Each row is a point on a tangle of strands that fork, close into loops and nearly touch. The rows are in no order.
(in the rows, 128 means zero)
Two points are linked if the straight distance between their rows is under 95. Some points are linked to none.
noke: [130 116 166 119 159 112 135  98  94 118  62 125 137 156 100 149 140 149
 129 103]
Kifa: [195  74 116 118 139 132 131 104  72 194 103  94 104 140 111 107 147 148
 117 110]
kup: [140 170 114  99 111 108 126 101 108 158 149 114  62 169 101 127  46  95
 136 107]
Fubop: [153 169 156  55 102  99 119 160 159 155 137 107 110 134 107 129  90 134
 129 110]
Kasan: [140 100 122  95  98 135  81 140 153 137  99 126 118 116 162 131 119 205
 117 114]
bimo: [ 58 185 169 133 165 116 127 118 126 175 177 106 143 140 133 162 149  93
 128 181]
Dom: [134  94 127 185 148 105 158  72  49 147 138 116 106 146 142  98 123 101
 102 127]
Migor: [134 152 112  64  97 135  94 163 185 114 123 146 179 109 169 137 106 205
 129 106]
ripiz: [122  88 116 197 133  99 135  76  78 132 135 109 108 143 155  86  81 113
 124 127]
Raf: [167 108 179 125 126 119 127 157 119 128 129 108 141 128 127  94 161 118
 102 137]
Borin: [ 94 147 133 109 114 170  69 132 167 135 149 108 114 102 130 149  64 155
 193 133]
kilom: [ 93 140 181 153 146 123 118 158  92  47 139 133 185 111  93 107 114 107
 103 122]
zad: [140 136 179 101 103 123  96 178 150 122 152 109 151 117 130 101  91 132
 113 132]
sumaf: [ 67 161 156 119 138 123  86 159 121 131 192 116 146 137 145 127 105 165
 121 163]
Gur: [139 150 173 144 131 112 154 109 128 198 145 118  69  97 147 108 135  80
 143 162]
Nazat: [177 148 109  94  86 122 143 143 123 181 139 100 116 184 125 121  94 123
  97 107]
gozin: [179  92 113 146  99 177 132 134  97 118 146  95 159 144  93 124  69  74
 158  81]
zil: [ 69 151 138 156 138 175 101 130 130  79 185 135 159 103 117 155  89  82
 172 153]
fupo: [148  93  96 143 107 194 138 148 175 113  96 148 157  85 143 141 182 120
 137 134]
bezof: [147 119  71 108 146 156 142 171  70 108 186 139 140 131  89 129 115 120
 136 132]
Rizip: [132 169 150 106 124  86 116 115  95 152 133 118  65 144 119 117  70 121
 132 114]
Vusi: [114 152  77 108 150 147 139 102 110 160 151 132  54 102 113 145  93 111
 171 147]
ligek: [133 133 117 132 125 115 111 120  69 154 195 109  74 102 136 116  56 119
 149 142]
likat: [125  85 101 157 154 148 116  61  70 191 135  79 103 130 137 133  74 142
 159 120]
Kub: [120 111  93 139 151 134 128  90  97 126 115 117  96 124 126 126 107 148
 133 118]
Feto: [148 151 129  87 105 130  96 159  95 106 160 119 142 154  90 127  52 120
 141 100]
livez: [185  86 142 137 128 102 153 110  67 184 112  90 110 178 116  88 144 112
  82 114]
pega: [177 150 111  99 114  98 172 184 119 132 136 150 113 157  75  95 151  85
 105 110]
pupat: [140 114 143 142 164  90 141 155  26  81 144 120 146 148  85  91 115 111
 105 106]
budi: [ 50 177 170 111 143 136 100 115 116 130 148  88 217 182 111 180 118 119
 129 120]
Dulim: [ 97 120 122 125 145 165  98  78 128 122  88 116 102 117 120 164  81 153
 188 128]
sev: [108 140 183 139 185  80 138 138 108 109 125 149 116  62 119 112 170 115
 143 165]
pok: [131 159 115  95 151  91 153 152 147  77 111 174 187 127 116 151 221 133
 107 111]
sus: [155  76  92 185  54 146 115 138 162 117 121 141  97 123 176 110 126 132
  97 112]
Zikib: [140 170 139  99  98 138 126 149 166 173 198  92 114 145 126 138  93  81
 118 155]
tema: [125 120 121 158 120 129 142 119 160 169 144 124  90 129 172 118 168 119
 101 174]
kib: [158 116 202  72 152  96 105 173 147 138 121 113 137  79 107 107 145 138
 146 129]
mimen: [178 106 187 119  79  97 122 142 175 128  89 129 153 148 137 110 177 124
 112  95]
Kipu: [100  77 119 177 155 124 117  91  68  57 105 130 164 134 121 118 101 166
 119 103]
fafur: [ 86 136 224 172 114 120  98 114 127 116 109 109 125 128 142 108  80 124
 146 108]
Vokel: [162 107 102 138 139  82 145 105  39 181 132  96  94 172 110  80 104 119
 109 111]
kar: [153 109  61 128 128  95 155 123 123 125 102 152  55 142 112 123  93 145
 154 103]
likil: [ 56 159 159 180 148 130 126 106 101  97 148 129 151 155 118 155 117  83
 119 155]
Femif: [136 143 115  57 116 105 112 159 198 125 102 152 135 109 152 137 143 185
 128 131]
tane: [111 148 174 139 125  62 121 122 169  99  93 166 116 139 148 128 183 132
  97 145]
Zuzu: [157 105  63  98 111 117 135 135 107 126 122 155 123 149 144 122 153 183
  99 108]
lize: [119 163 132  94 106 129 125 113 131 152 148 111 165 204 150 152 107 169
  80 115]
mokis: [ 74 152 156 160 133  87 125  98 205 113 101 161 101 122 157 146 186 135
 121 158]
paga: [128 145 139  84  99 108 120 120 136 141 101 116 143 169 143 132 100 177
 104 101]
mosas: [ 45 148 174 151 156 160  97 116 148 117 156 106 175 115 114 165 115  88
 174 152]
magu: [119 101 112 129 164 152 151 142 141  92 127 160 190 102 132 143 207 156
 123 141]
gemev: [139 139 120 126  92 156 109 139 129 195 197  83  92 128 142 125  89  93
 117 152]
Kovor: [150 179 145  61  97  83 135 161 178 158 141 133 107 136 133 133 140 141
 105 139]
rodo: [134 148  81 103  88 161 119 180 182 116 163 134 162  94 152 136 116 140
 126 138]
sirot: [173  73  88 160 111 100 131  95  89 145  95 101  72 140 133 111  85 135
 136  95]
suze: [156  91 151 119 109 150 119 115 203 189  84 101 116 120 153 146 177 137
 131 133]
Defen: [141  83 145 127 131 146 119 131 146 126 100 141 174 120 144 131 204 168
 119 135]
ved: [116 127  59 107 113 157 116 114  87 117 149 124 164 147 138 151  82 164
 122 101]
fop: [148  85 111 118 164 172 106 116  41 139 146  88 152 126  92 137  80 135
 162 100]
nitif: [192 107  74  99  88 100 140 158 126 147 110 158  97 153 115 111 172 151
 111 121]
rus: [189 133 118  66 117 125 133 222 134 106 135 149 129  94  90  92 129 138
 132 119]
mikam: [ 88 137 135 109 183 162 131 108 115 144 134 115 148 127 119 176 144 136
 149 160]
Sume: [107 150 131 148 116 133 128  88 156 134 126 131  69 119 126 138  71  97
 173 137]
Vidig: [126 147 165 112 200  97 159 137  98 106 106 147 119  83  76 122 170  98
 142 145]
Zur: [131 113  86 148 139 186 144 115 144 116 119 150  97  76 110 134 124 101
 171 145]
noli: [196 123  91 103  89  95 148 183 124 139 124 150  90 138  91  83 153 113
 120 114]
bonaz: [141 118  87 102 122 202 121 181 162 120 164 132 156  76 126 128 124 114
 149 147]
sot: [139  97 119 111 193 130 139 103  31 131 133  91 151 148  55 143 101 122
 150 100]
firen: [ 73 130 158 181 165 124 145 112  66 106 127 125 177 155 127 128 170 118
  81 157]
nopap: [143  87 167 146 103 155 124 164 184 104 125 127 196 117 154 112 210 107
 109 133]
mazir: [152 179  83  92  85  89 154 126 140 107 116 149 112 184 124 138  84 123
 108  82]
fumo: [ 97 125 104 113 180 190 136 120 154 131 136 137 144  90 125 171 162 148
 156 171]
tavo: [137 123  93  88 124 115 130 153 187 120 108 161  95  95 147 144 175 180
 126 147]
Nuko: [125 143  66 146 112 118 152 105 152 121 131 164 111 161 183 140 162 161
  86 144]
nev: [125 103 116 186 111  94 133 138  98 109 168 147  99 129 174  73 117 136
  73 151]
Zotez: [173 103 115 144 104 165 155 149 194 115 117 136 177 117 152 122 211 100
 114 124]
rifa: [109 130 168 130 103 166 108 119 164 160 140  85 157 139 137 132  99 121
 129 131]
kof: [136 180 115  69 100 107 123 118 167 139  91 147 166 152 152 156 116 166
 112  80]
tig: [120 111 198 144 137 133 124 151 141  55 107 134 179  99  97 119 147 112
 124 116]
Bimu: [ 80 151 142 158 162 143 137 115  72  93 139 119 186 176 111 157 136 119
 101 133]
Vomob: [ 98 123  90 117 161 186 140 161 156 106 146 150 186  90 136 153 173 142
 125 169]
pera: [116 133 104 120 135 143 133 112 181 101  65 163 107 119 131 155 132 158
 153 131]
Niv: [124 128 171 165 145  62 145  99  75  96 102 160  81 113 128  99 153 127
 123 128]
Razap: [116 130 189 150 105 114  94 119 139 137 123 117 102 107 138  99  83 141
 136 126]
dilob: [152  65  91 110 163 171 127 131  44 144 132  91 149 134  98 122 124 176
 140 125]
penor: [112 156 119  94 132 162 142 113 148 159 155 101 182 164 129 179 158 100
 113 144]
tezu: [170 138  97  78 131 189 146 160 133 136 133 111 166 126  76 154 142  90
 161 122]
Tuko: [136  83 158 163 130 193 116 109 156 118  87 113 165  98 135 138 137 118
 162 116]
dazo: [ 80 135 149 137  97 160  80 122 160 108 109 119 167 144 139 151  76 172
 140 102]
zir: [107 159 143 134 181 140 156 135 130  80 148 134 169  97  83 151 171  53
 151 141]
Zotog: [193 108 138 134 135 139 155 164  64 137 144 105 140 125  84  76 127  77
 116 107]
suke: [124 145 124 115 187 133 152 154 134  82 111 149 145  83  77 143 171 102
 169 144]
vaf: [ 66 152 208 162 162  81 108 117 135 134 115 134 122 118 157 111 144 136
 120 152]
lugu: [152 100 135 154 113  69 117  81  91 163 103  97  75 161 151  93  70 153
 121 106]
gepig: [101 103  94 135 121 125 125  71 115 145 104 137 141 193 169 145 145 197
  79 115]
fulo: [157 134 171 123 105 137 119 137 134 104  99  99 136 143  99 130  67  97
 159  71]
gazo: [123  87 110 159 120 194 103  84  96 142 145  73 145 138 121 153  57 106
 166 105]
nedok: [ 68 175 157 138 176 134 136 112 166 137 146 120 152 114 114 168 169  73
 142 173]
Fafa: [100 118 114 127 127 166  94 132  95 115 159 113 156 137 121 138  70 152
 137 120]
biso: [168 134  97  55 124 146 125 198 115 132 151 116 135 112  79 111  97 153
 160 107]
Tul: [161 122 101 106 124 156 145 186 160  69 123 153 195  83 116 123 161 123
 138  98]
bufod: [107 209 111  81 147  91 168 148 156  93 118 148 192 142 115 168 192 115
  97 108]
duziv: [ 90 136 136 126 135 160 117  99 212 171  92 127 123 123 158 165 162 156
 140 161]
Boz: [124 101  51 116 130 116 144  92  86 125 108 141 128 163 148 141 136 190
  88 106]
rin: [130 135 104 129 116 135 136 112 165 138  95 147  60 121 145 137 113 127
 151 134]
Lelu: [ 99 138 137 112 168 126 136 140 197 124 112 154 109  70 124 148 185 126
 154 175]
posa: [142 151 161  98 118 127 141 100 135 193 120  85 115 185 133 136 137 138
  84 136]
Gonot: [142 101 124 130 165 109 142 116  49  99 111 114 145 159  75 114 102 125
 117  93]
kag: [179  91 115  87 116 114 137 140 141 169 102 149  97 149 131 126 198 168
 112 126]
Zevom: [113 116 149 133 103 103 102 129 144  57  84 170 127 111 135 113 104 172
 132  96]
filel: [133 148  67 134 138 142 157 109  85 176 184 118  56 113 113 132  82  76
 166 140]
rosip: [ 59 165 195 125 187 119 106 132 119 187 166  86 166 129 138 144 147 131
 143 172]
budap: [ 52 186 192 171 157 105 112 116  79 121 163 118 138 147 125 138 102  86
 130 150]
Gufi: [136  80  90 175 139 157 124  59  86 157 103  82 114 140 130 142  73 111
 157 102]
vab: [145  84 147 150 105 103 100 121 130 143 120 150  81 106 159 105 192 177
 107 142]
sib: [144 144 177 134  98 123 127 146 221 135 129  99 150 127 150 112 143  76
 117 131]
Zofuv: [ 81 152 202 146 131  63 114  94 143 119  69 142 108 146 130 134 150 141
 116 133]
repu: [130 149  68  87 143 104 148 157 111 125 143 156  67 117 108 115 125 163
 114 151]
zari: [182 107 116 169  93 122 166 139 142 148 138 143 102 140 130 101 187  67
  95 142]
fisi: [ 87 124 176 130 160 151  88 114  77 193 184 103 121  98 146 126  89 155
 181 156]
Mab: [ 59 151 143 134 146 124 116 127 140  94 131 147 154 134 134 157 126 162
 133 142]
kan: [118 164 168  88 127 128  81 160  93 109 181 100 161 143  98 134  71 132
 136 125]
zuva: [124 178 135  90 127 127 128 135 171 111 108 137 165 141 127 156 130 133
 131 119]
Sisul: [116 163 103  74  90 150  98 167 176 132 169 120 160 123 150 137  87 166
 114 126]
fifi: [156  80 106 195 138  77 159  76  81 125  94 154  64 126 126  96 162  99
 138 124]
retu: [ 99 142 106 184 165 118 148  96  87 121 151 146  74  94 132 128  83  83
 157 146]
bagi: [120 123  91 164 130 152 137 132 140  67 126 164  86  76 109 120  83 104
 174 133]
vutiv: [100 171 149 105 123 159 124 111 136 144 148  95 217 178 137 178 136 108
 115 111]
desaf: [100 164 158  98 131 114 116  96 203 186 111 110 116 157 149 168 152 137
 129 143]
zaba: [169 107  75  94 109 142 138 147 117 141 118 149 172 135 167 129 169 193
  95 108]
kili: [124 172  45  84 127 147 153 147 165 126 132 167 141 116 142 159 154 160
 131 131]
vod: [163 126 147 104 119 124 144 127 214 174  95 124 122 131 130 145 206 116
 127 145]
sis: [152 165  74  67 156 161 175 160 145 131 113 148 169 127  83 163 176 104
 152 111]
Pevop: [172 127  88  95 109 146 143 156 162 128 136 154 205 126 161 131 174 151
 105 119]
dodor: [ 88 131 209 140 178  99 129 117 139 157 115 124 122  89 139 118 184 123
 145 172]
gupak: [ 79 139 153 154 151 110 125  77 165 139  90 155  79 115 153 142 155 148
 150 161]
meko: [ 76 101 139 210 150 114 122  75  55 130 144 121 101 120 156 111  64 118
 153 129]
Fitof: [162  69  51 158 121  84 139 121 100 118 104 140  58 111 114  94 105 130
 144 107]
vaz: [130 134  67  99 161 116 137 122 107 153 146 140  50 110 130 126 115 151
 138 167]
Lub: [132  75 116 217 133  81 135  57  97 121 101 149  75 134 162 112 145 125
 119 127]
rame: [ 75 133 120 120  94 162  79 122 164 114 133 126 132 126 140 158  42 163
 166 113]
Vevoz: [125 139 137 119 129 161 107 109 150 139 123 104  99  95 115 146  88 116
 183 130]
tekuz: [141 155  66  97 114  96 155 119 121 115 123 142  87 151 106 143  69 142
 136 100]
Der: [129 150 172  75 121  98  94 188 105 127 175 110 141 116 112  98  86 139
 113 135]
mog: [117 112 113 118 127 207  94 168 131 113 192 113 176  80 114 135 113 108
 148 152]
sazuz: [ 99 132 102 152 152 132 133 118  62  99 175 137 124 131 122 123 102 116
 112 138]
budo: [ 90 141  99 156 106 103 135  81 130 137 102 147 102 188 173 146 126 165
  88 139]
voz: [114 152 153  98 141 137 114  90 125 206 139  98  98 164 136 148 115 146
 129 153]
pimun: [112 103 172 175 160 141 140 115  92 113 120 129 178 132 127 119 179 107
 104 144]
divog: [103 195  87  93 143 107 164 145 135 100 147 158 163 144 127 152 165 124
  82 142]
Fad: [145 130 147 139  80 143 107 150 143  81 112 112 153 134 123 112  72 119
 135  82]
Badib: [ 73  85 101 194 145 136 111  76  98 128 125 124  94  95 158 112  76 154
 162 140]
riluf: [167 115 126 138  71 125 127 161 150  73 106 139 132 120 133 105 107 111
 113 100]
mez: [151 142  98 140 139 132 175 115 114 126 107 142 100 161  94 140 137  92
 127 119]
tasuk: [193  90 125 162  97 136 149 145 123 180 120 122  86 113 148  93 168  74
 113 122]
palar: [177 134 180 116  86  96 118 165 212 123 128 130 134 113 150 105 180 101
 114 124]
vit: [168 153  99 123 134 105 184 159  74 148 148 134  95 160  67 103 124  66
 117 110]
rusa: [ 83 151 135 152 151  83 135 112  53  94 164 134 117 149 107 120  71 109
 108 131]
dutu: [ 30 167 165 127 168 150  86 122 135 119 145 112 202 142 118 188 128 120
 175 135]
nebuz: [111 141  73 125 116 131 133 120 153 154 147 141  84 142 168 129 144 153
 101 170]
fipuf: [175  68 144 176  98 146 112 131 127 156 111 111 122 105 151  94 154 121
 119 129]
dolug: [130  86 153 144  88 147  97 157 172 116 129 120 173 111 179 103 162 136
  99 130]
mul: [ 73 175 179 153 162  70 118 116  67 106 152 133 111 114 125 122  88 116
 125 141]
Nop: [ 70 179 127 110 135 116 118 172 151 110 186 129 153 128 131 148 107 121
 109 163]
venek: [115 153 105 149 128 118 149  94  69 164 185 122  69 145 138 119  62  88
 131 137]
Vefim: [ 93 104 145 190 132 128 121  81  90  82 106 128 160 160 119 118  98 118
 133  97]
bip: [117 170 121  94 151 136 151 149 151 133 157 110 179 138  94 173 157  71
 123 129]
nizo: [ 62 111 115 177 128 144  93 106 131 123 122 140  99 102 169 115  94 170
 144 144]
zirur: [137 103 172 160 128 158 126 116 180 119  98 113 145  98 141 129 167  85
 155 134]
Nipeg: [148 115 139 157 133  98 142 138 106  82 113 161 104 114 109 102 141 107
 125 122]
Rari: [153 144  80 146 125 122 172 127  96 119 150 136  94 143  84 116 103  68
 122 114]
vafo: [158 154  47  78 135 170 168 153 128 121 121 155 208 121 113 160 176 144
 136 100]
nilub: [171  97 108 143 112 155 133 141  90 116 132 109 128 130 105  95  97  96
 136  95]
Bubu: [142 121  86 150 126 126 152 113  75 169 194 105  96 159 135 113  96 107
  93 152]
bokun: [119 150 185 134 119  81 105 124 105 135 153 105  92 114 132  95  46 116
 142 112]
noga: [ 91 153 202 117 148 111 101 134 123 159 174  93 140 123 131 112 130 134
 122 156]
ses: [182 116 174  96 135 106 119 160 155 140 113 126  94  63  99  97 125 112
 168 121]
bapo: [ 84 107 111 194 120 135 115 106 139 104 112 156  88 101 175 120 136 142
 138 158]
Basar: [186 110 178  98  89  95 125 137 137 121  73 114 154 175 105 115 141 144
 107  75]
Ganen: [137 126 145 124 129 135 134 163 136  70 102 135 181 110 110 123 150 139
 128 122]
Kes: [115 116 107 112 120 195  93 158 104 119 193 119 184 126 121 141  79 128
 154 130]
tadef: [ 86 107 174 148 132 105 109 147 174 115 131 142 183 129 162 108 202 159
  90 161]
zovev: [160  97 125 107 170 131 141  96  75 194 125 104  89 126 128 115 160 160
 123 151]
leleg: [163  33 113 191  83 152  96 136 121 166 103 104 114 109 171 109 156 149
 100 117]
vum: [ 85 119 222 168 143  96  93 127 153 125 103 122 163 127 157 107 183 147
 118 137]
Muv: [169 125 130  99 138  98 125 188 128 102 120 165 100  88  96  96 148 158
 141 139]
kogis: [147 144 111 108 132  87 158 140 154 104  97 180 148 151 121 156 238 141
 105 135]
gusiz: [153 108  88 131 160 127 159 113  48 154 174 105 104 160 106 109  88 118
 116 135]
zim: [ 88 136 158 120 154 131 118 129 225 131  96 135 144 112 143 152 158 135
 152 150]
suza: [ 99 147 157 139 110 140 109 119 148 154 146 105 158 166 161 142 112 144
  98 138]
rolo: [121 188 138 116 151 126 160 159 155 103 156 121 153 104  87 151 153  57
 134 133]
Bubo: [122 142 161 138  64 159 111 141 209 145 142  91 158 137 158 133 107  94
 126 120]
Kamus: [ 94 132  81 185 155 127 155  97 118  82 138 169  85 116 129 137 113 100
 125 149]
lumu: [167 110 150 145 149 126 138 173 105  84 130 151 124  70  82  93 122  93
 150 116]
dise: [158 102 111  95 159 159 119 134  85 112 114 119 161 122 102 132 134 163
 137 120]
ruba: [ 89 105 134 183  94 158 105 117 122  98 133 127 149 136 166  97  96 147
 103 122]
ror: [ 80 144 163 164 109 136 109 104 121 115 119 107 177 188 154 142 118 128
  99 121]
nomi: [187 104 168 127 151 133 124 157 105 118 107 127 114  56  77  92 116 102
 186 106]
fug: [163 105 177 105  97 100 110 131 115 145  99 103 134 164 123 107 111 152
 101  96]
Faniv: [166 140  57 107  92 109 146 176 158  87 112 192 126 113 143 119 159 167
 119 108]
Mefe: [192 135 141 101 133 101 166 179 108 128 112 143 149 148  72 117 195  94
 115 114]
Kuvek: [137 129 201  83 129  96  85 186 171  98 127 110 177 102 121 106 123 136
 141 119]
sokoz: [151 169  48  82 106 161 141 151 162 129 131 168 191 118 168 156 169 161
 125  97]
Bam: [ 78 155 163 164 107  91 116 102 116  93 110 122 135 182 131 124  82 117
  85 103]
Zabo: [100 102 138 134 157 165  91  91  79 189 149  89 111 101 134 137  76 155
 179 137]
vabi: [124  98  97 132 102  92 106  80 122 140 109 104  89 174 144 119  46 164
 115 102]
seda: [156 136  70 108 105 134 149 155 150  79  94 177 168 119 122 136 151 139
 139  85]
dil: [128 152 168 132 104 113 141 125 197 104 100 139 156 138 130 140 138 100
 117 120]
Tido: [ 93 146 127  80 162 163 121 102 145 190 137  99 129 134 126 164 151 154
 144 162]
tev: [167 152 116 127 105 108 191 158 116  87 102 160 166 181  94 130 160  89
  95  84]
niduf: [170 113 107 143  94 148 165 129 168 128 108 147 135 142 134 131 214  94
 108 136]
fige: [131 124 114 128 172 100 144 109  88 182 146 132  49 108 138 112 145 145
 114 164]
zer: [148  91 144 135 108 207 125 118 134 143 108  92 181 124 123 142 120 106
 147 106]
nupu: [174  97 114 125 131 109 134 120 128 155  84 137  68 113 125 125 177 138
 144 129]
kikit: [ 89 105 142 149 101 119  82 118 139 102  90 159 104 120 152 114  98 185
 129 119]
goko: [118 121 178 157 144 108 130 141  60  79 156 121 168 131 102  97 111 122
 106 119]
luz: [122 123 102 155 148  89 149  90  81 118 136 140  65  80 121 118  55 109
 182 116]
pes: [140 123 142 133 119 143 104 124 100 191 164  95  87 111 150 108  87 127
 134 150]
nagal: [140  65 128 153  95 127 119 117  99 109  96 120 158 156 147 112 140 152
  87 100]
zadi: [119 105 107 153 112 100 113  62 134 114  64 130 104 183 145 133  83 150
 128  82]
dagil: [145 115 113 159 125  83 138 117  70 143 156 122  61 107 117  84  51 120
 148 111]
goz: [121 140  83  92 131 161 143 130 145 145 143 139 117 129 139 150 143 173
 109 152]
rabak: [167 121 122 100 117 116 152 115 134 181 116 117 107 167 148 134 163 147
  87 135]
Gegot: [134 145 147  80 116 154 134 132 187 185 135  90 176 150 148 162 156 123
 112 134]
Vomok: [ 95 141 149 152 158 163 137 148 115  82 151 135 158  94  95 136 119  76
 151 148]
pur: [ 80 145  81 149 156 157 149 134  96  87 176 151 157 144 132 143 114 133
 110 160]
govan: [134  81 156 155 131  71 110 102 103 118 102 170  61  98 144 102 166 157
 130 125]
mutiv: [ 94 149  68 116 137 139 135 138  83  95 171 145 170 161 131 145 110 168
  91 136]
mub: [103 159 142  69 128 125 103 131 210 176 126 103 157 148 159 157 138 163
 119 138]
rabi: [122 120 171 135 143  98 127 160 183 130 156 126 146 103 152 108 200 126
  85 174]
Gov: [101 192  99  93 136 115 134 165 132 117 197 139 133 130 129 148 139 105
  83 169]
dolu: [139 151 173 166 134  91 149  98 131 156 112 139  55 101 151 117 135  85
 146 132]
kun: [121  98 105 116 141 159 108  83 151 112  54 138 114 115 113 158 119 177
 176 102]
losa: [121 154 110 118 133 138 132 160 163 122 166 154 109  79 130 123 141 114
 128 180]
rumu: [154 102  88 145 100 152 126 144 146  77 108 157 121  96 124 108  87 116
 155 105]
fogo: [162 153 141  61 114 141 110 179 145 124 155 113 118  93  94 124  83 132
 162 120]
Givu: [ 91  91  90 191 158 137 145  83 115  84  95 173  98 111 151 129 132 118
 140 148]
pifa: [142 117 161 172 128 123 138 115 142 201 147 121  76  93 174 103 175 100
 115 177]
lofe: [ 98 116 145 139 159 139 129 108 150 136 105 152  82  80 133 124 158 137
 153 167]
nubot: [106 114 160 178 149 148 142 104 153 122 101 140 139 119 133 124 175  94
 131 139]
turet: [166 170 108  99  78  98 155 152 133 130 132 129 126 186 133 125 114 128
  77  98]
Misog: [151  58 110 195 112 119 123 102 107  72  72 137 127 129 128  99 121 130
 138  82]
pulep: [ 96 137 141 174 129 127 137  85 116  81 108 139 112 156 116 131  87 110
 120 110]
zase: [128  87 129 127 128 174 106 114 194 171  92 127 122 106 156 149 187 159
 146 153]
Novo: [138 111 132 146 118 199 105 112 101 124 147  88 168 136 104 137  91  86
 174 107]
nat: [139 155  89 104 104 137 146 116 108 181 153 107  74 184 123 142  90 121
 116 119]
Bakez: [133 179 164  65 160 119 115 150 116 120 121 107 145 117  65 162  96 111
 165 108]
vona: [174 140 151  72 118 133 145 149 183 165 112  98 149 143 130 143 178 127
 117 124]
sote: [159 139  57  92  66 136 115 153 168 137 129 155 117 137 181 124 128 179
  91 125]
ged: [107  71 110 208 144 115 131  58 113 106  80 151  87 121 137 129 121 131
 156 113]
geg: [179 131 123 106 125  82 175 151 101 111  99 169 130 162  98 128 232 124
 103 114]
nesov: [154  96  75 140 120 174 153 145 138 120 127 146 114  98 123 132 158 113
 144 144]
lapu: [142 150 131  75  81 105 107 160 203 134 139 142 125 125 161 116 146 163
  95 145]
lalun: [147  89 127 138  80 122 103 149 172 114 123 153 117 110 177 118 182 162
 107 134]
fuze: [150 153 168  99 106 118 114 126  99 119 137 101 119 146  89 127  47  90
 156  87]
Belas: [173 128 117 119 139 121 156 126 120 155 112 126  77 131 105 121 144 104
 133 128]

A fork is a point with three links, a tip a point with one. Leave the first point through the second and follow the links. Name the first fork or tip that comes.
ved; mutiv -> Novo
Nipeg; Niv -> Zotez
kar; tekuz -> fafur
nedok; bimo -> pega
rabak; posa -> Defen

A tip is a point with one link. Name the tips that can be reached along the links from each point below, in the order of the rows.
sib -> Kipu
zer -> tavo, Zotog, fisi, Muv
Bubu -> Dom, Zikib, Zevom, repu, fifi
noga -> Defen, tezu, nedok, dolu
